Points, in no order, along strands that fork and pass close to each other.
In the rows, 128 means zero.
Two points are linked if the straight distance between their rows is under 141. Some points are linked to none.
(452): [123 165  98 121 133  70 135 115 164 125  97  53 145  78  73 122  89 145
 149 170  83 174 192 141 135 135 138 138  98 120 124 133 147 141]
(962): [155  94 115 128 176 104 119 131 140 108 153 119 104  89 128 149 144 130
 191  66 108 118 151 156 169 140 131 150 139 223 125 154 139  81]
(1400): [124 123 185 145 130 193 172 157  67 137 111 172 168 106 154  83 112 138
 119 112 166 129 109 182 154 103 131 139 187 105 109 146  97 112]
(1176): [168 139  58 135  94 102 145 141 116 102  96 125 123 137 121  86  63 110
 120 127 151  81 135 163  93 105 135 138 138 113 157 182 122  83]
(1902): [113  90 161 162 132 130 160 177 134 144 138 146  98 211 135 140 122 152
  95 141 140 145 141 113 145 121 121 131 119  70 103 142 105 134]
(1676): [ 88 177 162 170 144 103 199 176 170 123 144 100 163 130 110 100  99 153
 148 139  74 122 177 105 121  86 163 134 120  66  98 127 104 162]
(1571): [113 194 148 141 140 112 130 102 147 108 158 101 147  92  99  85 157  89
 193 146 129 140 134 109  94 143 171  73 158 114 142  95 137 153]
(187): [132 112 158 119 175 141 119 109 178 108 104 134 105 193 125 195 138 105
 109  96 132 122 101 114 125 156 122 126 100 146 132 121 167 122]
(1427): [131 166 136 141  86 133 127 124 150  80 171 157 130 188 174 143 119 106
  95 127 158  82  77 103 109 155 169  78 113  82 126 135 126 146]
(1845): [152 147 105 145 194 135 132 119 141 102 136 103 118 164  92 133 150 117
 204  94 139 161 119 122  73 140 120  73 133 122 110 122 134 129]
(589): [107 113 155 170 137 170 174 133 114 152 122 146 157 132 127 143 131 132
 170 108 137 120 117 154 143 223  88 120 143 175  44 125 128  74]
(937): [109 137 118 139 134  84  78 140 109 173 136 111 151  97 121 103 151 141
 173 169  95 168 156 100 155  41 119 147 103 143 121  44 107 190]
(368): [152 120 162  97 127 156 149 126 192  52 125 127 118 156 148 161  94 115
  85  63 124  66 116 137 157 144 166 166 127 152 157 156 153 106]
(1874): [126 149 148 125  79 130 106 102 121 116 135 133 129  72 109  95 190 143
 134 152 118 127 162  72 146 156 171 120 124  88 120 103 140 212]
(7): [138 153 144 123 116 142 148 101 131 108  91 132 115 170 104 121 119  98
 106 160 169 124 121 136 100 186 165  93 171  59 166 123 143 134]
(395): [100 134 167 104 169 154 139 116 154 127 133 166  78 197 162 185 131 113
  87 112 121 131  80  96 106 133 133 165 114 158 169 125 191  71]
(623): [137 114  95 156 125  85 160 179 119 139 123 112 119 158 125  97  91 164
 143 147 119 125 164 144 118  72 108 147 132  96 127 155  93 116]
(1271): [147  93 134 131 190 153 108 123 151 129 128 105 105 158 118 158 193 161
 142  61  86 108 117  93 115 127 118 114 126 124 132 150 148 167]
(1102): [101 142 102 120 184 149  92 139 161 162  83  78 169 122 129 113 101 120
 112 101 142 142 122 127 130  84  67 122  34 159  68 117 115 107]
(502): [ 85 116 181 158 112 138 146 143  81 196 134 145 163  88 137 116 164 140
 131 172 115 137 140 125 159 172  95 119 149 111  80 111 103 134]
(1920): [134 123 128 126 121 122 128 111 133 131 123 109 115  55 129  72 133 122
 132 121 115  68 161 140 170 182 140 122 168 150 155 182 122  85]
(379): [139  85 104 129 129 118 147 172 114 140 105 158  84 157 114 136  90 169
 144 124 137 182 183 141 190 104 124 205 108 154  95 116 119  83]
(595): [102 115 150 137 126 138  77 152 106 153 159 103 169  44 155 106 144 114
 141 118 124 146 146 152 183  85  99 115 105 190  89 121  80 152]
(583): [144 129 140  96  72 169 164 151 144  60 160 149 130 146 179 136  85 136
  80  74 137  85 114 147 142 115 152 180 119 145 144 170 117  98]
(416): [ 86 177 148 158 150 135 169 104 117 161 118 149 126 125 117  92 131  86
 142 171 129 137 130  99 112 182 132 106 141 119 109 117 155  79]
(401): [125 118 160 131 191 161 152 170 149 126 122 100 121 141 104 138 112 158
 137 110 109 185 179 125 149 104 133 157  89 100 113 146 112 164]
(1688): [109 124 120 136  79  93  50 130 124 151 142 132 158 118 177 143 138  92
  96 156 170 119  86 160 168 107 116 118  79 174 131  93 103 133]
(932): [119 138 216 128 156 192 172 126 117 103 143 170 136 132 138 125 128  98
 119 123 136 117 114 160 151 204 163 140 175 129 150 144 151 112]
(1374): [104 160 136 140 102 100 144 117 177 102 116  80 123 103  90 121 126 159
 140 160  76 134 182  95 114 153 178 109 129  57 159 129 135 189]
(113): [134 158  77 117 191 173 125 139 145 117 172 140  82 143 110 158 172 141
 166  44  82 131 112  60  55 109 144 119  90 123 102 137 152 145]
(1669): [151 133  85  84  65 113  88 105 124  65 159 166 141 125 145 169  90 108
 132 130 147 164  80 174 126 118 126 141  94 198 122  90 123 145]
(10): [122 114 117 172 135  80 160 182 160 118 123 126 107 207 129 148  75 130
 111 148 138 129 152 150 156 110 133 147  94  97 110 151 101 101]
(1570): [121 105 100 110 121 120 149 140  89 155 121 130 132  74 138 101 116 214
 150  97  82 113 148 115 142  65  92 195 145 185 125 143 121  90]
(44): [115 107 159 120 115 139 142 119 138 142  87 140 151 137 161 121 149 157
  83 121 101  61  94 101 119  97  99 152 152 135 153 129 157 123]
(1144): [101 116 162  99 132 152 148 116 133 147  97 109 129 122 137 125 127 166
  73 127  96 125 105 115  88  86 116 158 163 111 208 137 164 127]
(22): [137 105  97 146  47 130 125 137  64 145 150 194 102 142 138 146 150 161
 143 159 173 151 112 141 129 185 115  91 141 130  99 118 105 120]
(799): [176  88 122 114 129 126  78  86 111 131 136 154  92 120 138 146 205 125
 144  95 139 104 106 101 141 174 131 108 166 158 141 126 154 131]
(1930): [ 87 160 112 101 109 122 143 114 142 118 171 150 131  78 152 152 120 116
 133 136  75 101  91 113 111 155 115 139 118 196 119 123 151  94]
(1037): [146  84 147 129 162 118 136 137 140 128 134  97 121 131 118 145 167 194
 159 101  71 115 174  88 151 109 118 146 130 130 124 131 132 177]
(701): [127 132 142 130 157  96 161 119 137 138  74 161 101 215 110 147  67  96
  96 171 171 156 123 156 129 123 139 166 141 123 153 100 167  67]
(1893): [127  94 157 101 154 142 158 141 126 131 135  87 139  93 131 125 135 218
 146  81  68 117 159 112 144  80 104 199 142 158 144 165 123 134]
(833): [108 131 144 118 187 103 117 112 128 152 190 107  99 101 123 165 158 136
 172 116  62 145 118 132 115 171 105 118 140 202 157 176 170  93]
(1924): [144 137 138 104 104 110  94  68 140 105  77  94 205 159 103 168 115 108
 107 154 154 130  94 145  93 129 116 125 126 143 138  38 151 175]
(1043): [ 65 165 117 126  92  94 127 135 111 176 155 120 132  85 146 101 129 131
 108 190  66 117 131  79 104  92 126 126 114 119 174 135 138 126]
(1691): [ 92 112 206 157 163 133 155 145 167 133 163 124  97 172 142 162 172 134
 120 131  96  94 126  99 150 201 150 111 144  77 141 155 131 132]
(1572): [136 135 131 110 176 127 106 128 169 101 144  99 101  94 116 130 127 115
 146  88 103 138 148 129 141 106 136 146 102 178 152 150 148 114]
(1187): [177 127 108  78 172 157 111  79 130 106  76 118 136 154  89 175 148 156
 170  99 107 158 120  82  84 117 122 134 116 147 109  61 181 189]
(1813): [123 113 144 137 117 104 139 122 130 114 125 150 129 112 157 142  96 118
 146 145 157  84 132 177 172 160 133 126 167 196 151 124 118  64]
(1698): [154 108 125 103 148 102 104  99 142 135 166 122  46 130 130 139 170 131
 144  80 117 128 159  94 148 166 169 154 145 143 192 172 169  87]
(123): [117 156  63 124 110 139 143 144 140 120 151 116 106  80 140  78 114 122
 117 103 102  76 118 106  88 120 118 116 115 118 136 196 122  85]
(1471): [125 116 139 154 137 132 130 144 124 123 129 111 159 105 151 100 107  93
 133 119 162  99 117 189 153 150 101  91 158 158 125 163  92  80]
(463): [132 158 129  96 180 160 157  81 115 122  94 123 156 140  93 157 122 171
 175 129  94 164 111 103  68 142  98 143 128 159  99  93 191 145]
(1822): [ 94 109 187 165 136 110 186 145 108 177 105 166 124 128 145 130 104 117
 100 169 137 109 154 162 180 151 135 151 174 101 141 121 108  76]
(1584): [116 152 100 147 118 120 135 131  88 157 104 165 128 157 120 106 104  85
 124 172 190 162 115 147 111 122 109 119 117 137 105 102 132  81]
(944): [ 98 155 154 133  90 134 119 142 120 124 174 164 162 155 198 125 143 114
 103 136 136  98  53 102 115  58 142 109 121 135 115 103 127 134]
(510): [187  70  72 122 146 133  88 117 134 132 118 151  66 126 130 131 191 120
 123  46 143  75 119  94 150 126 128 134 153 143 124 152 129 107]
(1207): [164 108  87 117 195 127  66 105 144 151 127  75 147 148  93 163 144 106
 193  91 153 171 143 119 127 145  84  94  65 189  87  86 114 144]
(572): [ 86 185 137 131 186 147 163 118  91 188  81 125 152  85  94  75 112 120
 124 154 126 185 125 121  75  92 108 139 148 121 131 120 160  81]
(1512): [112 146 159 142 107 139 108  99 164 118  95  99 126  82  80 110 160 118
  97 149 126 135 182  92 153 173 192 105 122  46 145 117 130 211]
(891): [137 122 146 101 179 134 133  97  83 208  80 130  91 103  93 111 110 102
 105 157 164 205 152 147 150 128 121 151 169 115 150 135 183  64]
(260): [125 135  76 150  60 112  93 112  64 171 107 177 114 130 129 101 143 100
 144 177 201 142 118 134 116 152 115  93 130 134 117  94 122  98]
(856): [155  96  88  95  75 136 185 139 102  98 133 158 140 116 138 166  99 213
 131 109  76 100 110 122  95 120  95 167 155 147 106 148 114 137]
(855): [ 97 190 131 130 102 129 159 110 118 138  98 124 148 127 100 117 101 102
 101 193 122 142 132 131  69 151 153 100 138  46 164 117 148 158]
(186): [ 84 197 141 121 132  94 109  97 158 113 140  90 129  79 107 108 123  97
 152 168 106 154 136 110  81 103 177  90 142 120 202  93 160 153]
(1502): [160 115 175 114 114 172 167 129  63 132  93 165 158  96 130  94 103 114
  77 131 177 120 114 186 135  77 147 168 199  86 179 125 116 132]
(263): [132 135 162 141 114 108 104  96 132 144  93 110 207 168  97 164 109  75
  93 158 174 156 120 156 129 123 136 125 106 103 110  31 123 174]
(1504): [148 142  97  98  91 114  89 114 112  79 152 152 147 115 114 149 104 127
 184 151 146 205 133 158 142 123 134 135  87 189  96  52 111 176]
(1554): [159 146  36 116  38  96  75 136  98 112 120 177 117 140 146 129 105  90
 104 164 145  90  90 141  94  81 150 162  81 125 155 118 148 102]
(1297): [100 116 147 145 152 140 126 160  97 164 144 112 165  52 145  89 123 124
 133 126 136 134 137 189 159  94  81 126 148 175 118 160  89  93]
(1659): [143 110 105 113 138 120 106 121 120 132 135  96 125 121 108 149 163 175
 155 137  92 162 145  86 116 120  88 104 107 125 104 112 121 197]
(331): [108  87 174 150 186 138 110 150 174 151 144  82  80 136 122 153 159 117
  77 112 125 145 140 152 145 127 144  94 159  56 203 162  99 146]
(1060): [ 75 129 157 169 111 148 128 139  99 199 141 125 200 103 153 129 152 145
 137 148 121 137 113 122 146 139  72  99 105 154  37  91 103 143]
(526): [123  91 163 119 173 162 106 166 145 141 161  75  87 129 125 119 166 132
  74  85 140 169 150 150 127  61 143 123 140  71 208 173  90 165]
(197): [ 95 188 115 125  66  85 125 136 134  99 154 132 176 130 135 144  87 111
 124 204  88 127 111 133  87 117 149 136  88 105 138 106 128 164]
(1234): [ 95 146 122 126 144 135 176 142 140 129 120 113 171  95 129 132 102 181
 166 125  56 118 136 101 121 131  79 148  95 157  47 135 130 126]
(628): [111 145 133 116 163 148  91 106 156 126 121  87 129  85 109 113 131  79
 117 121 147 167 141 141 131 143 122 106 110 161 148 135 138 124]
(241): [135 132  80 117 123 158 120 118  85 165 168 181  65 119 128 110 198 129
 143 101 121 115  88  54  80 127 128 118 148 121 121 132 159  98]
(1315): [169  97  80  89  72 110 166 115 114  88 144 167  95 130 127 179 103 175
 154 103  96 130 142 119 128 124 144 199 150 166 116 111 135 119]
(513): [140  67 163 139 186 134 123 131 179 123 111  76 103 182 128 162 157 144
 105 105 112 120 117 160 128 159 118  84 173  82 189 169 117 136]
(1765): [ 80 183 122 128  83 112 153 115 142 117 146 147 176 105 140 139  93 109
 139 169  98 132  93 117  97 145 111 129  87 161  91  96 141 119]
(1722): [110 147 116 128 146 146 116 106  98 160 121 156  94 100 132  97 162  99
 138 128 140 125  99  92 113 153 112 123 143 160 123 129 171  64]
(277): [136 123 116 109 188 132  73 112 126 163 130  95 106 136 102 148 175 122
 156 125 122 208 134 103 112 120  92 108  83 149 112 103 140 155]
(1870): [ 86 131 122 157 157 126 135 151 124 164 144 105 175 103 146 132 136 153
 184 131  86 123 116 122 139  95  65 109  93 182  44 108  93 119]
(880): [107 134 162 119 157 131 150 113 127 151  99 174  98 182 144 138 102 113
 100 156 139 117 105 111 120 122 134 157 149 143 171 112 173  57]
(1122): [169 145  19 125  80  81  82 120 128  93 113 157 126 136 122 142  87  70
 125 132 169 107  96 167 101 114 138 127  81 151 114 117 127 102]
(235): [ 96 117 186 157 146 128 132 128 178 133 136  92 150 136 149 148 173 126
  96 133 106  87 113 110 142 154 140  81 139  81 133 137 114 160]
(844): [ 97 157 171 134  87 152 135 132 137 100 200 185 124 153 193 144 149 112
 112 126 132  86  84  85 139 142 179 112 108 117 122 110 136 142]
(863): [133 123 125  96  88 121 112 111 114  95 140 155 127 130 141 147 120 125
 115 149 137 141  92 135 115 120 126 139 137 158 155 114 140 155]
(1475): [166 117 106  82 114 180 136 116 105 108 114 155  84 115 142  91 133 129
  90  75 145  91 111 114 118 129 135 167 163 143 179 171 164  79]
(126): [144  92  92 111  75  54 104 113 138 150  94 103 101 116 118 161 113 169
  97 178  79 120 168 121 170 148 129 166 102 124 145 145 151 126]
(859): [120 142 174 161 115 149 174 138 123 117 113 145 184 169 138 143  89  88
 100 143 192 138 127 179 143 172 149 109 130  94  74 105 103 125]
(1633): [112 167  95 121 140 137 179 148 127 116 116 128 144 116 132  67  91 147
 125  98 112  98 102 116  62  77 110 137 144 130 151 175 134  73]
(536): [ 93 117 151 154 130 101 171 154 133 174 100 142 111 128 141 100  93 125
 110 154 112 105 180 134 178 104 140 182 138 135 136 137 133  56]
(1921): [129 105 175 153 139 170 152 144 112 115 160 162 122 142 144 108 154 113
 142 117 165 113 120 167 166 211 157  99 180 111 123 170 109 104]
(335): [153 141 112  95  84 121  80 110 127 101 153 135 104 159 177 116 128  87
  80 112 163  62  88 127  97  75 166 123 140 130 236 130 125 129]
(1111): [143 112 120  94 190 170 113 146 132 133  97 101 102 137  90 131 104 152
  97 115 148 224 168 142 120  80 104 152  84 108 140 147 118 155]
(1434): [113 148 100 158  66 118 123 160 129 129 173 134 152 164 167 161 106 142
 100 160 124 123 101 128 136 146 115  84  63  95  41 147  85 151]
(1943): [ 84 178 131 129 153 126 144 106 132 173  73  93 164  82 103  91  85  76
  95 159 140 145 121 154  86 122 105 117 129 128 155 132 150  77]
(1666): [139 120 123 104  48 141 132 152 101 114 141 106 135 139 153 114 119 152
  65 157 112  99 121 139  88  87 140 146 151  49 206 183 107 179]
(213): [108 158 175 138 186 167 179 177 134 110 154 102 152 125 120 110 122 179
 183  98  80 149 183 102 130  84 161 162 114  95 113 127 113 181]
(1291): [ 94 143 172 157 197 129 151 113 161 152  97  68 181 173 106 150 141 112
 145 127 124 149 104 136  78 142 100  78 148  99 117  88 125 142]
(720): [190  88 149  82 139 130 113 119  96 108  88 132 140 120  86 147 104 137
 118 146 154 207 170 180 167  78 134 183 160 141 150  72 129 194]
(1650): [127 105 120 157 132 123 147 157 111 179  70 157  79 124 107  87 109 136
 117 140 158 144 192 127 197  98 144 183 127 124 114 128 137  72]
(11): [141 115 145  81 113 150 133 128 106 108 155 134 112 133 137 131 143 162
 105 118 108 149 103 114  90 104 116 145 166 122 197 145 143 152]
(1714): [133  87 134 133 179 169 107 123 168 113 116  83  83 152 115 123 185 148
 131  62 100  97 101 115 100 141 135  85 164  88 178 171 153 126]
(1539): [ 97 111 122 151 121  45  60 144 146 160 153 121 124 119 163 144 128 112
 131 172 114 135 119 151 176  74 114 146  88 177 151  76 111 115]
(34): [143  97 164 143 135 140 168 135 105 121 125 146 113 180 121 109 148 121
 127 146 164 117 126 148 143 204 156  93 199  54 152 144 100 133]
(253): [157 102  74 122  64 125 136 145  91 109 152 192 108 135 126 168 120 182
 163 131 132 163 123 126 127 144 113 128 119 139  65 102 101 166]
(1670): [134 105 127 143 107 113 132 131 156 104 106 131 131  81 149 113 115 123
 128  98 128  41 149 143 180 138 146 150 144 175 129 155 129  82]
(303): [150 131 132 107 184 204 107 166 113 111 165 136  95 145 123  93 132 129
 114  60 158 188 136 148 110  73 122 137  97 127 150 191 114 131]
(1096): [137 139  75 103 184 161 138 130 107 156 163 139 113 108 118 146 165 189
 181  66  66 128 124  46  70  83 123 164 110 131 105 129 149 145]
(1246): [121 138 111 139 102 106 172 174  82 132 167 132 140 126 154 104  76 136
 123 172 128 119 116 193  84 104 106 118 164 106 178 172  80 107]
(1892): [157  95 109 101 117 115 127 135 127 109 143 144 102 123 127 148 113 171
 152 107 106 169 166 138 177 105 130 193 107 175 117 113 127 131]
(773): [180 117  68 105 116 145 104  94 131 115  69 106  87 112  89  79 142 116
 115 115 166 116 138 117 120 190 135  95 155  82 145 170 150 122]
(1366): [107 110 195 170 143 174 200 167  87 163  94 170 149 120 120 109 108 150
 125 139 147 136 149 158 170 134 132 160 171  93  81 122 104 101]
(516): [105 135 124 105 112  71 114 118 153 158 108  74 130  68 103 134 104 147
  94 183  61 155 179 134 148 121 129 163 117 126 166 142 144 144]
(177): [174 145  63 118  96 109 142 101 115 112  83 117  87 134 105  74  96 116
 136 131 141  69 142 124  96 162 156 104 176  77 184 185 149  90]
(1295): [104 105 146 131 152  70  90 147 175 124 150  90 153 103 153 136 122 131
 139 112  99 109 126 152 180  44 114 158 105 199 142 102 100 121]
(409): [ 94 169 120 138 122 142 165 103 160 134  69 114 124 149  84 135 110 135
 118 167 111 159 139  94  83 179 129 105 107  73 114 121 171 141]
(714): [134 131 118 116 125 123 122 135 119  93 163 152 141  92 117 156 119 153
 204 113 110 166 144 145 160 127 133 156 106 207  91  94 126 142]
(1419): [101 150 121 144 160 124 174 183 103 153 145 105 127 124 117  85  88 145
 115 150 128 159 133 149  74  75  97 122 142  72 143 186  90 106]
(1547): [147 154  50  84  89 112  80 112 134 120 133 157  65 147 135 136 107  86
  77 139 153 122  91 110  75 107 136 125  87 120 187 134 148 112]
(189): [135 173 132  91 135 108  95  92 134 118 133  96 115  53  96 101 122  79
 128 156 144 169 166 139 123 131 173 121 146 147 204 122 154 141]
(1653): [149 120 101 138 141 114 104 115 139 121  88 132 116 132 125 115 148 121
 150 105 143 104 130 104 143  94 126 131 113 148  99  91 142 131]
(1609): [132 142  71 119 140 124 110 129 166 111 189 145  66 147 128 171 155 107
 128  89 111 121  97  63  69 134 146 102 111 111 121 132 132 126]
(642): [129 168 111 140  63 101 149 123 141  75 145 153 180 169 138 157 115 143
 146 160 103 110 106  99  84 123 151 111  94  87  86  86 129 198]
(264): [135 115 176 130 150 161 163 133 145  99 113 146 130 182 118 166 101 109
  89 133 173 173 133 171 156 197 123 132 127 109  94 131 129 134]
(1649): [137 152  59 111  94 113  94 111 134 123 165 153  56 142 130 134 146 105
 107 143 146 128 105  81  85 166 137  79 102 102 148 147 131 122]
(954): [127 133 105 115 136 116 177 145 158  79 150 120 152 115 138 178  79 171
 175 109  63 121 120 141 116 142 104 142 103 177  71 141 112 127]
(620): [119  98 145 121 145 109 133 123 121 161 126 106 103 106 129 123 117 137
 102 153 112 118 145 149 146 161 111 117 171 126 170 174 124  99]
(1553): [162 118  79 140  68  86  94  86 111 150  81 177  99 142 112 134 161 137
 136 161 153 107 145  79 140 167 145 121 117 107 105  92 156 129]
(733): [134 111 137 168 103 173 128 179  93 136 140 178 109 180 159 113 162 154
 145 100 173 133 132  83 163  76 153 115 106 104  61  95  91 158]
(1887): [150 168  95 128 118 140 165 140 133  72 114 143 137 147 132  82  83 114
 131 100 157  89 119 127  91  76 150 139 129 118 122 139 138 110]
(1074): [121 144 127 149  78  98 157 174  99 101 179 126 168 153 149 140  77 133
 139 172 140 152 111 188 102 110 122 103 141 113 109 150  77 143]
(1511): [164  97  60 112  81  63 111  89 130 152 106 157  79 156 124 162 121 152
 110 150 106  94 136  84 129 153 146 151 126 114 137 122 156  95]
(1231): [168 102 152 108 172 172 135 126 187  63 128 154 104 191 132 193 128 106
 120  36 139  97 103 139 141 143 155 164 107 157 125 149 158 112]
(579): [103 105 153 155 100 110 115 132 159 157 104 120 140 136 175 126 155 137
  73 139  96  36 111 101 165 141 120 114 129 105 133 152 120 128]
(1057): [142 135 133 135  95 104  90 140 104 119 163 158 119 182 181 126 114  77
 102 152 180  98  76 158 102  76 144  97 139 124 194 126 103 124]
(171): [157 140 107 150  74 117 123 111 155  90 113 141 149 155 120 138 145 136
 144 123 132  96 139  85 138 149 166 107  95  84  65  91 126 205]
(1437): [138 130 101 148  62 107 106 155 146 102 216 140 127 130 179 170 144 141
 117 108 126  98 105 124 148 149 148  74  94 109  81 163  79 159]
(1166): [171  84 143 139 102 109 106 106 142 108 115 130 120 122 127 107 175 139
 120 126 154  61 153 126 175 204 165 103 171  95 152 151 118 158]
(779): [132  96 145 130  98 142 113  96 119 137 138 165 115 113 159 115 199 135
 127 120 128  49  96  92 154 185 141 100 171 119 144 126 141 131]
(1754): [113 156 126 139  75 149 148 152 141 108 140 147 135 171 167 135  97 113
  65 146 142 100  95 129 125 152 132 109  82  79  96 169 120 124]
(1379): [ 95 155 153 153 165 104 146 152 167 123 133  77 172 121 127 122 112 141
 149 134  93 118 138 127 118  70 126 113 124 114 115 127 111 151]
(272): [150  95  90 130 148 100 111 127 119 148 126 117 112  85 130 124 139 156
 167  91 100 111 138 133 148 105  86 135 153 194 118 153 110  76]
(1736): [173 104  57 109  91 109 132 121 130  90 127 113 137 112 133 151 115 166
 124  99  97  74 111 133  97 106  99 135 138 133 121 153 116 158]
(1020): [123 143 143 147 186  94 130 119 173 110 137  85 133 188 100 167 124 105
 159 135 143 181 128 151  95 145 127  81 131 122 131 105 122 142]
(1796): [131 142 162 155  83 150 146 117  93 142 123 118 218 155 103 136  87  94
 107 149 189 168 130 165 133 159 139 107 110 103  63  50 100 158]
(1045): [175  95 105 141  72  78 104 129 117 113  74 129 132 126 118 117 113 122
 117 155 145  74 175 163 168 104 166 178 141 111 169 130 124 134]
(436): [160  92 183 134 172 141 167 123 107 118  97 111 181 104 103 121 147 153
 180 114 124 123 170 166 166 114 133 137 203 136 109 104 115 163]
(1940): [ 95 162 105  89  80 159 141 119  91 126 184 166 112  75 164 118 119 121
 108 160  99 130  89 111  99 160  99 122 117 154 148 158 135 105]
(1493): [ 84 158 130 140 175 129 108 129 146 182  70  70 184  73 109  82 100  90
  95 129 133 130 141 149 118  84  89 129  88 140 114 129 116 100]
(675): [102 149 107 150 131  69 130 147 155 130 141  76 153 103 114 121  88 117
 148 167 100 153 153 162 125 102 118 116  94 135 125 131 103 146]
(1472): [145 120 188  90 124 182 141 113  96 110 120 161 128 111 140 114 123  98
  83 139 162 131 116 163 145 149 154 149 186 114 183 131 135 138]
(1483): [124  93 154 118 119  70  84 120 160 113 142  72 169  89 146 147 150 148
 123 131  81  84 127 154 161  72 110 135 134 159 162 119  98 190]
(672): [128  64 149 158 127 105 141 154 136 141 170 138  73 188 159 160 165 159
 120 116 118  93 132 101 157 156 122 118 139 102 136 152 105 125]
(749): [160 114 110 123 111 125 118 135 140  72 191 133 137 143 152 156 138 129
 157 101 135 139 115 155 124 163 122  86 120 138 100 154  89 152]
(1929): [151 140 122 150  95 122 109 104 174  94  51  98 198 149  96 126 116 109
 129 132 135  84 165 114 164 153 166 134  77  93  62  79 131 192]
(1492): [ 94 166 135 148 120 103 106 131 134 137 154 145 135 178 164 128 138  80
 107 169 151 119  70 103  78  79 135  87 128 100 165  90 133 141]
(1312): [100 166 115 101 105 191 141 129 135 102 158 136 121  75 146  95 118 109
 108 114 109 107  97 117 112 173 127 110 108 126 128 188 136 105]
(776): [ 86 121 187 147 204 140 111 116 153 175 108  95 187 164 136 163 152 118
 122 117 124 129  94 121 124 113  75 114 100 150  87  85 134 137]
(928): [147 129 121 127 152 142 160 145 137  75 206 143 138 121 132 172 124 136
 187  72  92 140 117 166 120 172 115 117 126 181  81 171 113 116]
(1103): [151 144 124 105  71 159 152  84  82 126  55 155 165 127  92 105 106 116
 102 170 169 132 137 130 112 193 130 145 157 108 114  93 169 137]
(1538): [152 118 105 115 184 178 110 170 116 130 135 131  82 177 106 108 117 124
 103 102 170 219 132 150  99 110  90 110 104  91 126 186  97 122]
(1134): [122 159 136 104 176 140 146 107 100 138  87 141 127 141  95 108 113 138
 150 131 124 165  99 107  74  93 113 163 147 155 132 115 194  85]
(151): [128 147 127 116  66 180 153 160 118  88 191 158 129  91 186  95  99 128
  99  94 129  80 111 140 155 143 152 125 125 129 121 198 102 108]
(959): [175 107  99 135 192 141  97  91 134 126 125 105 133 163  97 160 170  98
 185  65 150 137 117 140 113 186 105  96 124 172  85 115 136 109]
(1915): [144 135  82 121  90  74  52  86 144 118 131 139 135 130 137 151 128  75
 120 141 182 101  95 140 122 140 146 110  89 175 138  84 125 119]
(1497): [125 118 148 100 148 173 110 169 104 148 186 125  63 146 131  89 158 118
  92  95 170 202 146 122 118  78 143 152 133  85 186 166 104 132]
(721): [160 135 142  95 132 152  96  70 120 104  76 112 168 133  96 133 155 121
 138 128 142 145 112 112  95 111 123 119 136 147 133  62 165 190]
(1398): [181  90 131 119 126 154 112 105 129 123  82 135  83 124  94  98 167 135
 118 112 160 124 159 103 171 191 139 133 158  96 134 144 154 142]
(1701): [172  81  93 131 147 100  91 130 142 136 142 125  42 125 134 125 171 121
 151  57 150 105 177 102 179 116 159 155 136 158 144 146 123  82]
(1148): [130 113 152 129 143  79 117 118 129 174 148 115  54 136 138 114 137 119
 129 142 129 123 177 110 171 154 168 139 165 126 196 152 130  82]
(1264): [160 107 107 111 118  99 104 132 151 103 104  66 170 111 126 128 125 160
 128 107  95  85 131 130 133  64 109 132 114 130 131 131 109 200]
(695): [135 141 112 122 151 177 135 145  87 139 122 143 114 143 117  93 116 109
 118 127 181 198 110 149  97 132  86 112 122 122 102 155 125 102]
(1705): [128 110 135 159 124  84  91 135 152 123 148 103 150 121 116 137 139 128
 167 146 149 147 170 146 172 142 143 107  96 132  81  85  75 180]
(448): [122 162 143 123 122 159 119  93 117 110 153 141 110  95  96  91 179 114
 164 138 142 151 138  80 120 193 168 104 136  98 123 121 147 160]
(1070): [143  94 166 152 143 183 138 125  93 122 132 158 156 149 133 127 160 130
 161  94 160 122 104 168 151 186 109 105 164 149  87 130 127 114]
(920): [106 136 110 125 122 105  63 117 111 160 128  91 174  48 128 102 140 116
 152 152 118 151 136 138 148  67  96 128  97 178 120  75 107 168]
(1647): [101 149 125 134 202 138 116 112 185 144  78  79 167 139 117 146 120 122
 146  93 104 112 117  99 118 108  92 131  62 167  79  92 149 111]
(353): [ 81 150 149 180 167 154 173 132 106 175 114 133 147 141 118 101 146 119
 168 142 133 135 116 115 109 176  83 103 131 129  52 117 135  80]
(435): [130 128 149 120 178 139 164 128 126 137  96 144  97 187  91 156  91 119
 110 165 164 211 139 146 122 161 119 149 130 121 121 127 152  87]
(619): [126 140 158 143 136 132 122 133 120 134 123 119 133 131 106 108 138 108
 107 148 148 157 143 120 134 103 136 122 127  79 121  98 114 174]
(1575): [100  75 150 149  94 122 137 141  82 176 113 151 133  81 142 133 148 164
 140 159 119 114 145 141 191 163  97 140 164 163 108 130 114 101]
(1197): [119  96 162 147 133 138 133 142  95 164 114 123 138  35 120  99 135 123
 143 135 134 134 182 165 204 139 119 158 161 160 115 143 102 108]
(640): [102 136 156 146  96 108  93 142  83 179 134 146 173  96 138 109 158 123
 119 178 124 155 127 129 146  40 136 136 114 105 116  45  98 204]

Follow the links from the first point to the second, and from the first to the third. Name the last point that the two ways share.
(1584), (452), (1571) | (1538)
(1670), (859), (1930) | (1312)
(1736), (1144), (353) | (1892)
(1902), (416), (1649) | (1892)
(516), (272), (1647) | (1037)
(1511), (1207), (628) | (1037)
(435), (773), (1930) | (1312)

A fork is a point with three links, a tip a point with one. Leave the first point through the second and follow the links. Name the first fork or tip that comes.
(1553), (1511) | (1538)
(1870), (1234) | (335)
(579), (235) | (1074)
(799), (779) | (1312)
(1434), (1437) | (1297)
(187), (395) | (1037)
(1554), (1122) | (1892)
(1264), (1483) | (1096)

A fork is a point with three links. Follow the links from the first point to the second and name the forks in between, in order.
(579), (1483) | (1892)
(1234), (1701) | (1297)
(1676), (186) | (1538) > (1037)
(595), (187) | (1297) > (1312)
(177), (701) | (1312)
